Each scene shows the same named points in several views. A view is turned or mirrored, shifted and resized as a whole, has a little noise and may leave points out.
In the rows, zero is written as 128.

Scene 1
View 1
K_526: [137 133 127 160 142 123 127 145 120 137 118 137 127 120 137 111 124 141
 127 125 169 132 122 133 123 134 122 146 132 135 118 115 119 122 139 114
 132 100  98  95 143 134]
K_166: [140 133 109 144 161 123 134 163 132 115 126 136 125 123 142 113 129 150
 110 135 152 130 122 144 114 133 111 147 123 147 113 132 110 129 152 119
 136 119 117  95 140 149]
K_811: [138 127 122 151 150 129 133 155 121 120 121 143 142 149 130 111 131 134
 113 129 159 103 128 138 121 153 124 132 111 162 110 134 113 136 147 120
 133 132 101  98 146 131]
K_215: [156 105 140 159 134 133 121 144 127 144 106 128 126 112 115 124 151 128
 125 129 156 122 118 148 117 143 150 140 120 139 144 118 108 147 148 151
 125 140  78 141 142 117]
K_355: [161 106 119 144 157 129 129 164 147 123 112 118 107  95 127 131 162 150
 106 140 133 139 111 169 101 129 133 148 123 138 151 131  96 151 162 164
 126 148 103 144 131 144]
K_801: [141 128 113 145 158 125 134 161 135 120 122 134 126 128 137 114 137 145
 111 136 149 125 122 146 110 139 120 142 120 152 118 130 112 138 154 128
 132 128 112 101 141 145]
K_933: [139 129 112 144 159 126 135 163 133 115 123 138 130 135 136 112 136 144
 110 136 150 119 125 144 114 144 118 140 117 158 114 134 113 136 157 122
 133 131 113  97 140 145]
K_741: [140 134 125 155 145 121 129 149 130 137 114 133 123 117 142 109 132 143
 126 129 159 140 122 136 114 132 124 146 133 138 121 109 128 130 145 120
 129 102 103  97 143 141]
K_353: [120 167 103 135 164 111 145 171 156 109 113 143 131 151 169  87 131 158
 115 135 137 146 135 123  91 142  99 141 128 176  88  99 157 144 163  94
 123  90 139  45 152 180]
K_421: [140 129 121 146 151 129 137 159 133 117 115 142 139 150 129 110 141 135
 113 131 147 106 129 141 112 155 129 131 109 170 113 129 121 149 155 127
 128 139 104 100 146 137]
K_932: [144 138 111 132 163 119 142 174 169 114 103 125 115 123 153 107 162 156
 110 144 117 151 124 148  78 139 123 142 126 167 123 104 138 166 172 140
 116 128 125  96 143 172]
K_261: [141 129 127 148 147 127 135 153 135 124 108 138 139 148 128 109 143 130
 121 130 149 110 129 135 111 158 135 130 112 168 115 118 128 152 153 129
 125 134  97 101 147 133]
K_265: [152 108 105 148 165 130 128 162 121 115 136 131 112  96 126 131 128 155
  98 140 160 125 109 168 128 123 112 156 122 122 134 160  70 114 149 138
 147 137 111 128 127 138]
K_787: [142 128 125 149 148 125 131 153 136 129 111 133 126 128 134 112 140 140
 121 130 150 127 123 141 107 142 129 140 121 152 122 116 122 144 152 131
 125 122 101 105 144 139]
K_673: [145 111 132 160 141 134 126 144 112 132 120 137 138 135 114 120 131 128
 119 129 167 100 123 143 131 149 136 136 112 145 125 136 100 131 143 131
 135 138  86 122 141 114]
K_255: [138 131 126 152 146 125 134 153 130 127 111 141 138 147 133 105 134 134
 122 129 153 114 130 132 114 151 129 134 117 162 111 117 129 144 152 120
 125 123 100  94 148 134]
K_628: [143 129 115 150 154 123 131 156 130 127 123 130 117 109 142 116 130 151
 115 133 157 140 118 145 116 126 116 151 131 134 123 125 108 124 147 121
 136 109 111 102 138 147]
K_249: [139 123 109 144 163 128 137 164 123 109 131 142 134 140 130 117 128 144
 102 133 156 106 125 148 123 145 114 140 112 157 110 150  99 129 152 121
 139 137 112 100 139 139]
K_585: [148 119 125 158 144 126 124 146 123 139 120 131 119 104 130 122 132 142
 124 130 165 133 117 146 122 129 128 149 130 127 133 125 105 124 142 131
 133 116  95 117 140 129]
K_593: [141 125 105 141 164 126 137 167 131 108 130 138 128 129 138 116 130 152
 102 137 150 118 120 151 118 138 110 144 116 152 114 146 101 129 155 124
 138 132 119  99 137 147]
K_11: [145 120 133 159 140 129 126 143 118 138 114 137 135 130 120 115 134 127
 125 127 166 111 125 138 124 146 138 135 118 146 124 121 115 135 142 130
 130 127  86 114 145 120]
View 2
K_801: [120 146 139 138 133 121 150 104  98 125 129 134 129 120 134 140 127 152
 145 126 136 126 114 113 118 116 123 121 125 132 131 144 129 126 130 139
 118 117 127 144 142 112]
K_585: [134 155 150 123 131 124 141 125 102 104 137 123 130 109 119 142 140 132
 142 124 105 124 119 100 123 121 132  95 133 128 119 150 115 107 143 134
 119 126 134 133 135 135]
K_11: [142 170 136 138 143 136 147 123  94 110 138 143 132 129 110 123 143 145
 143 132 122 114 127 106  94 117 123 115 134 145 121 146 108 105 143 131
 137 121 129 125 131 125]
K_787: [129 153 137 144 135 139 146 115  96 115 129 136 119 125 134 133 125 145
 148 126 124 116 113 116 108 114 124 120 134 126 129 134 122 116 140 136
 119 121 132 135 140 119]
K_628: [119 142 147 128 128 125 140 117  99 113 134 117 130 109 132 146 128 139
 145 127 119 128 115 110 132 124 121 106 124 120 133 148 126 124 136 136
 110 116 134 147 141 133]
K_215: [157 173 146 145 135 122 157 123 105 101 135 147 121 131 117 130 144 141
 143 107 100 110 116  95 101 101 148  93 146 142 103 137 107  80 150 142
 133 138 131 111 133 109]
K_933: [119 145 135 146 135 119 154  96  96 131 126 141 130 124 135 141 125 156
 148 125 145 121 113 113 113 114 120 129 126 133 134 143 130 130 127 143
 119 117 126 146 144 100]
K_261: [133 161 129 156 142 144 151 108  90 125 130 152 120 139 129 121 129 156
 149 129 141 112 117 122  87 110 118 137 136 139 131 134 122 117 139 136
 131 116 127 130 139 107]
K_811: [125 162 128 137 143 128 152 107  91 128 136 146 136 131 118 126 138 154
 145 136 147 117 125 115  93 120 114 131 125 146 134 151 118 127 129 130
 137 113 123 139 134 115]
K_249: [118 149 132 131 137 107 156  94  97 135 132 141 145 122 116 141 142 155
 144 131 153 126 123 107 110 124 115 125 118 146 137 160 123 140 119 132
 132 114 120 148 138 106]
K_526: [126 156 140 124 137 148 135 132  91 105 139 123 127 115 119 131 133 135
 143 141 115 122 124 116 113 131 111 116 130 125 131 147 117 120 145 125
 121 113 134 140 133 153]
K_166: [112 139 138 131 132 121 143 105  96 125 130 126 132 113 134 144 126 145
 147 133 137 129 114 115 127 125 115 122 120 125 139 152 130 139 129 138
 114 112 129 152 144 121]
K_673: [144 174 136 132 142 121 153 118  99 117 141 150 138 129  99 128 155 145
 141 127 125 115 131  97  93 119 128 109 134 156 116 156 103 104 138 127
 143 125 123 126 128 117]
K_593: [113 141 136 130 131 107 151  93  98 134 129 133 140 115 129 146 131 152
 146 127 145 130 119 109 126 120 116 120 117 136 136 158 131 141 119 139
 120 115 121 153 142 107]
K_932: [111 126 138 172 125 139 148  92  97 130 116 133 100 125 178 145  90 161
 156 112 135 120  86 132 128  96 127 131 132 104 139 108 152 129 137 159
  92 115 136 143 160  89]
K_355: [143 148 154 149 121  94 159  98 113 118 120 136 119 117 142 158 127 146
 144  91 108 123  96  91 140  93 157  84 138 126 107 136 129  95 136 161
 110 142 131 127 147  80]
View 3
K_265: [136 140 119 146 109 114 127 157 122 127 113 100 132 133 137 139 146 156
 110 118  90 133 134 137 115 144 114  98 136 157 150 121 176 147 135 163
 108 112 110  98 136  97]
K_673: [101 117 113 155 127 124 106  85 115 146 110 119 129 151 140 129 155 166
 117 116 116 144 134  98 154 136 134  98 158 125 108  98 153 125 137 117
 119  98 123 106 131 117]
K_261: [121 108 124 140 160 132  96  85 140 124 126 121 121 144 131 126 156 157
 117 131 144 124 137  95 163 139 113 109 153 136 106 121 144 113 117  96
 125 119 133 111 132 125]
K_741: [121 106 125 142 149 117 121 112 131 116 106 119 111 125 139 151 160 134
 107 129 137 124 111 124 165 129 104  98 125 127 136 138 147  96 109 118
 120 137 124 109 132 115]
K_932: [163 118 136 131 182 135  91 130 162  93 146 111 107 115 119 138 156 142
 116 139 156  95 153 116 155 139  71 118 130 179 119 170 149 114 102 105
 123 153 137 119 126 134]
K_526: [112 101 120 139 142 114 125 105 123 126  99 121 118 132 142 150 161 132
 106 130 132 132 102 125 165 131 116  97 127 113 141 124 147  95 112 121
 120 128 123 103 137 110]
K_421: [122 106 121 136 160 130  98  92 142 121 132 120 126 149 129 122 154 158
 124 134 138 124 141 100 152 142 113 113 156 142 112 115 146 122 116 103
 123 113 132 108 134 119]
K_166: [135 104 122 130 153 119 117 123 141 112 126 111 126 136 133 134 157 139
 118 139 127 120 125 128 139 143 103 112 133 142 146 128 153 120 107 127
 117 126 121  97 142 103]
K_255: [118  97 121 135 163 127 105  88 139 123 123 122 121 142 132 131 158 149
 118 136 144 126 126 105 164 137 114 107 147 128 118 117 140 105 111 101
 122 121 133 105 137 122]
K_249: [127 105 117 131 148 122 110 113 139 122 132 110 141 154 132 120 152 154
 124 138 120 129 135 117 131 152 118 113 149 142 136 103 156 135 116 130
 115 106 121  91 144 101]
K_353: [147  64 130 101 214 122 110 106 179  81 150 121 125 137 125 131 161 114
 126 173 175  93 112 129 160 148  81 131 121 135 152 145 126  89  64  96
 125 152 132  93 154 108]
K_811: [116  99 115 136 151 122 108  91 136 129 126 119 131 152 135 123 155 153
 123 136 131 129 127 107 150 144 122 110 152 126 122 103 147 119 117 113
 120 109 127  99 140 111]
K_801: [135 112 123 136 150 125 109 119 141 115 127 112 124 136 132 131 155 147
 118 135 129 120 135 116 145 143 105 109 137 145 131 129 154 122 114 123
 117 124 124 102 138 112]
K_355: [147 159 127 161 120 133 100 146 128 121 118 103 109 114 131 147 149 166
 102 105 113 121 159 115 138 132  93  95 138 182 112 156 172 138 144 133
 115 131 124 125 115 134]
K_215: [112 144 121 169 118 128 100 102 109 143  97 116 106 124 138 147 155 167
 102 100 120 138 138  98 165 123 118  86 148 141  98 130 159 117 147 115
 121 116 128 127 114 136]
K_628: [129 114 122 138 143 116 124 130 132 115 110 112 119 126 140 147 155 136
 108 131 126 125 119 131 146 134 103 102 124 139 146 136 156 111 112 132
 114 133 119 102 135 108]
K_787: [125 114 124 143 152 125 106 106 135 121 116 118 115 130 133 139 156 145
 110 127 137 123 127 112 159 134 107 103 137 140 120 134 149 108 117 112
 123 129 130 112 131 124]
K_593: [136 111 121 130 148 119 114 126 143 114 135 108 136 144 132 125 151 150
 122 138 120 121 134 125 127 150 108 115 140 150 142 117 158 133 112 135
 114 117 121  93 141 103]
View 4
K_215: [116 110  62 105  75 110  93 144 117  97 102 139 132  96 142 106 101 146
 139 110 154  81  88 133 180 138 117  82 122 148 147 144 126 139 135 128
 131 107 153 121 196 147]
K_265: [ 91  27  98 110 113 111 118 161 100  94 139  77 124  91 141 124 163  91
  92 149 109  93 103  93 118 113 105 123 102 196 150  91 116 169  98 142
 126 105 164 138 161 151]
K_11: [106 105  74 119  79 113 135 151 107 101 113 136 100 114 129 135  98 147
 134 113 135 116  96 138 149 145 132  92 113 126 135 120 144 119 145 133
 122 117 144 126 173 157]
K_261: [125 145  98 101  96 112 152 141 110  99 130 129  91 132 117 129  78 145
 143 132 118 151 113 136 155 128 140  91 144 110 163 112 137 113 153 128
 124 111 148 116 175 136]
K_593: [107  86 116 103 119 110 160 154 102 101 154  88  92 123 122 139 124 104
 111 156  93 147 116 108 116 116 129 121 126 151 167  82 130 134 120 136
 122 104 153 127 150 138]
K_811: [116 114  95 115  85 105 158 155  99  98 128 117  91 130 118 135 103 139
 129 127 116 151 116 131 137 120 138 101 134 125 144 104 142 125 148 135
 116 110 158 127 167 139]
K_526: [ 95  86  91 120 114 127 148 142 115 113 130 128  80 111 141 162  91 127
 137 126 113 105  84 127 116 177 134 108  91 115 146 105 143  98 127 120
 122 124 116 124 150 173]
K_673: [106  90  73 128  61 104 137 160  99  94 109 128 104 114 126 129 116 148
 124 108 140 118 102 141 145 127 129  93 115 137 119 117 145 137 150 140
 114 117 161 132 174 152]
K_932: [141 165 134  54 174 121 127 107 135 117 168 109 109 120 136 120  67 100
 155 181  84 123 110  98 169 145 133 109 166 132 246 114  96 107 108 107
 146  93 122  92 180 121]
K_933: [112 107 113 101 116 111 160 146 103 103 149 103  91 125 121 137 107 117
 124 150  99 148 117 114 130 126 133 113 132 134 171  94 128 122 130 131
 124 106 148 123 160 138]
K_421: [127 135 107 104  97 105 161 146 104  96 136 116  94 136 113 129  92 137
 135 137 111 160 123 128 148 116 142  98 145 120 162 102 134 121 151 135
 122 108 158 121 171 128]
K_801: [113 106 110  99 122 113 150 143 112 104 145 107  98 123 127 136 108 114
 126 150 101 136 112 115 135 133 128 109 129 141 173  97 126 125 127 127
 125 107 143 121 163 141]
K_585: [ 95  74  83 110 112 121 118 143 116 104 123 119 106  95 149 139 112 119
 129 130 124  86  83 118 131 163 117 109  96 146 151 117 131 122 117 125
 129 115 129 123 167 167]
K_353: [122 158 159  80 187 131 212 115 120 128 191 108  43 154 115 174  51 102
 157 183  46 188 120 109 101 171 161 130 146  77 223  67 129  58 126 108
 131 111  95 101 137 138]
K_741: [ 99 102 100 105 130 127 141 133 120 115 137 127  88 112 143 155  83 123
 143 139 109 106  89 118 126 177 132 107 105 116 167 110 132 100 120 115
 128 116 112 114 159 165]
K_355: [122  94  93  76 124 109  81 136 121  97 139  99 148  87 149  92 125 104
 121 155 125  76 101  99 180 115 104 101 137 189 196 130  93 164 108 127
 144  89 161 116 196 130]
K_255: [117 134 101 109 100 113 161 143 111 105 133 129  80 134 120 144  79 143
 141 130 112 150 111 133 139 140 144  99 133 107 158 106 143 102 147 126
 119 116 140 117 165 143]
View 5
K_526: [121 110 133 133 138 129 122 119 131 119 135 122 127 122 125 124 127 135
 105 124 118 116 138 119 120 125 128 143  96 142 107 136 135 124 119 101
 105  91 126  99 105 138]
K_265: [128 128 116 110 102 160 103 139 133 130 133  99 140 104 170  86 136 140
 122 161  88 122 145 137 102 144 151 134 121 114 123 120 113 139 109 116
 102  92 139 134  97 140]
K_353: [118 101 119 108 206 116 156  96 108  70 109 142 134 153 110  99 126 111
  84 120 132 106 158 141 122 126 101 114 103 127  96 120 177 124 160 103
 149 118 130 121 139 158]
K_628: [120 112 127 127 136 140 117 119 127 112 126 111 138 121 136 107 133 133
 111 140 105 116 145 134 116 134 136 136 110 130 112 123 134 126 125 109
 111  93 134 114 103 148]
K_811: [121 131 120 105 126 124 134 141 133 116 141 136 113 119 143 103 118 130
 105 129 133 112 136 108 124 123 109 147 111 136 123 125 139 130 121 108
 121 115 127 123 118 123]
K_593: [125 128 113 100 132 142 128 133 126 110 129 121 130 120 154  84 127 130
 110 145 112 116 146 132 110 134 125 130 118 119 116 117 137 133 125 112
 123 111 136 137 118 134]
K_255: [116 123 128 117 135 117 139 128 133 111 140 136 119 124 130 117 116 126
 102 127 138 105 136 116 131 119 108 150 111 144 123 121 147 120 130 107
 120 117 126 116 119 129]
K_166: [122 119 120 111 143 138 128 124 126 106 127 120 132 124 141  96 130 128
 106 141 112 114 147 132 114 132 125 132 112 123 111 121 140 132 128 108
 120 104 134 126 117 142]
K_673: [120 134 127 120  96 129 122 147 142 134 151 124 114 104 148 117 117 139
 115 136 129 114 128 105 127 120 121 158 111 144 131 126 125 127 108 109
 103 108 125 115 105 116]
K_801: [119 122 122 115 132 133 127 126 128 108 133 120 133 120 143 101 123 127
 107 143 119 110 144 133 119 129 122 140 117 130 123 114 139 126 131 113
 119 112 135 129 114 138]
K_355: [113 126 130 132  95 145 104 121 135 121 138  87 154  99 156 106 126 125
 125 170 102 102 145 154 131 137 140 154 148 136 152  88 124 113 132 126
 111 115 150 141  95 153]
K_787: [113 119 130 127 128 127 128 119 131 111 136 115 136 118 135 114 120 125
 108 143 125 104 144 134 131 125 122 149 124 141 130 110 142 117 133 113
 118 116 135 123 111 143]
K_585: [119 113 133 135 115 138 111 124 134 127 138 106 136 110 139 122 129 136
 114 142 107 116 139 127 121 130 139 147 107 140 120 124 126 122 116 107
  98  91 131 109  97 140]
K_741: [116 109 134 138 142 128 123 114 131 112 131 119 135 122 124 126 127 131
 104 132 119 112 142 128 125 126 130 142 104 142 113 126 141 119 129 104
 109  96 130 104 106 147]
K_215: [109 128 140 142  87 128 112 131 146 136 153 105 130  98 143 132 116 135
 120 147 125 104 130 123 141 123 130 172 128 157 149 109 122 109 118 116
  99 111 135 114  93 131]
K_932: [108 112 129 127 155 126 136  97 118  84 118 108 154 129 127 102 122 105
 103 153 123  95 157 162 137 130 114 138 143 137 137  87 160 110 160 119
 139 133 150 140 123 166]
K_421: [116 132 124 109 127 122 139 135 132 110 140 131 117 118 141 104 116 125
 106 136 139 105 141 118 131 122 107 150 123 138 131 112 145 124 130 111
 128 126 131 129 121 127]
K_933: [121 125 119 108 134 131 132 131 127 108 130 125 127 121 145  97 122 126
 105 140 123 109 143 127 121 129 116 138 119 130 121 115 141 128 128 113
 122 114 134 131 118 134]
K_249: [126 134 113  94 126 137 131 143 130 114 134 129 119 117 155  87 124 133
 109 139 120 119 141 119 111 131 117 138 115 121 118 122 134 138 119 112
 121 112 129 135 119 125]
K_11: [117 125 132 128 110 123 123 137 141 128 147 124 120 111 138 124 118 134
 111 131 131 111 129 109 130 121 120 159 109 149 129 126 130 120 115 107
 107 106 127 109 104 124]

In a view up to two points have been moved. Name them for each view, in the order of its rows, or write -.
view 1 | -
view 2 | K_933
view 3 | K_673
view 4 | K_811, K_932
view 5 | K_787
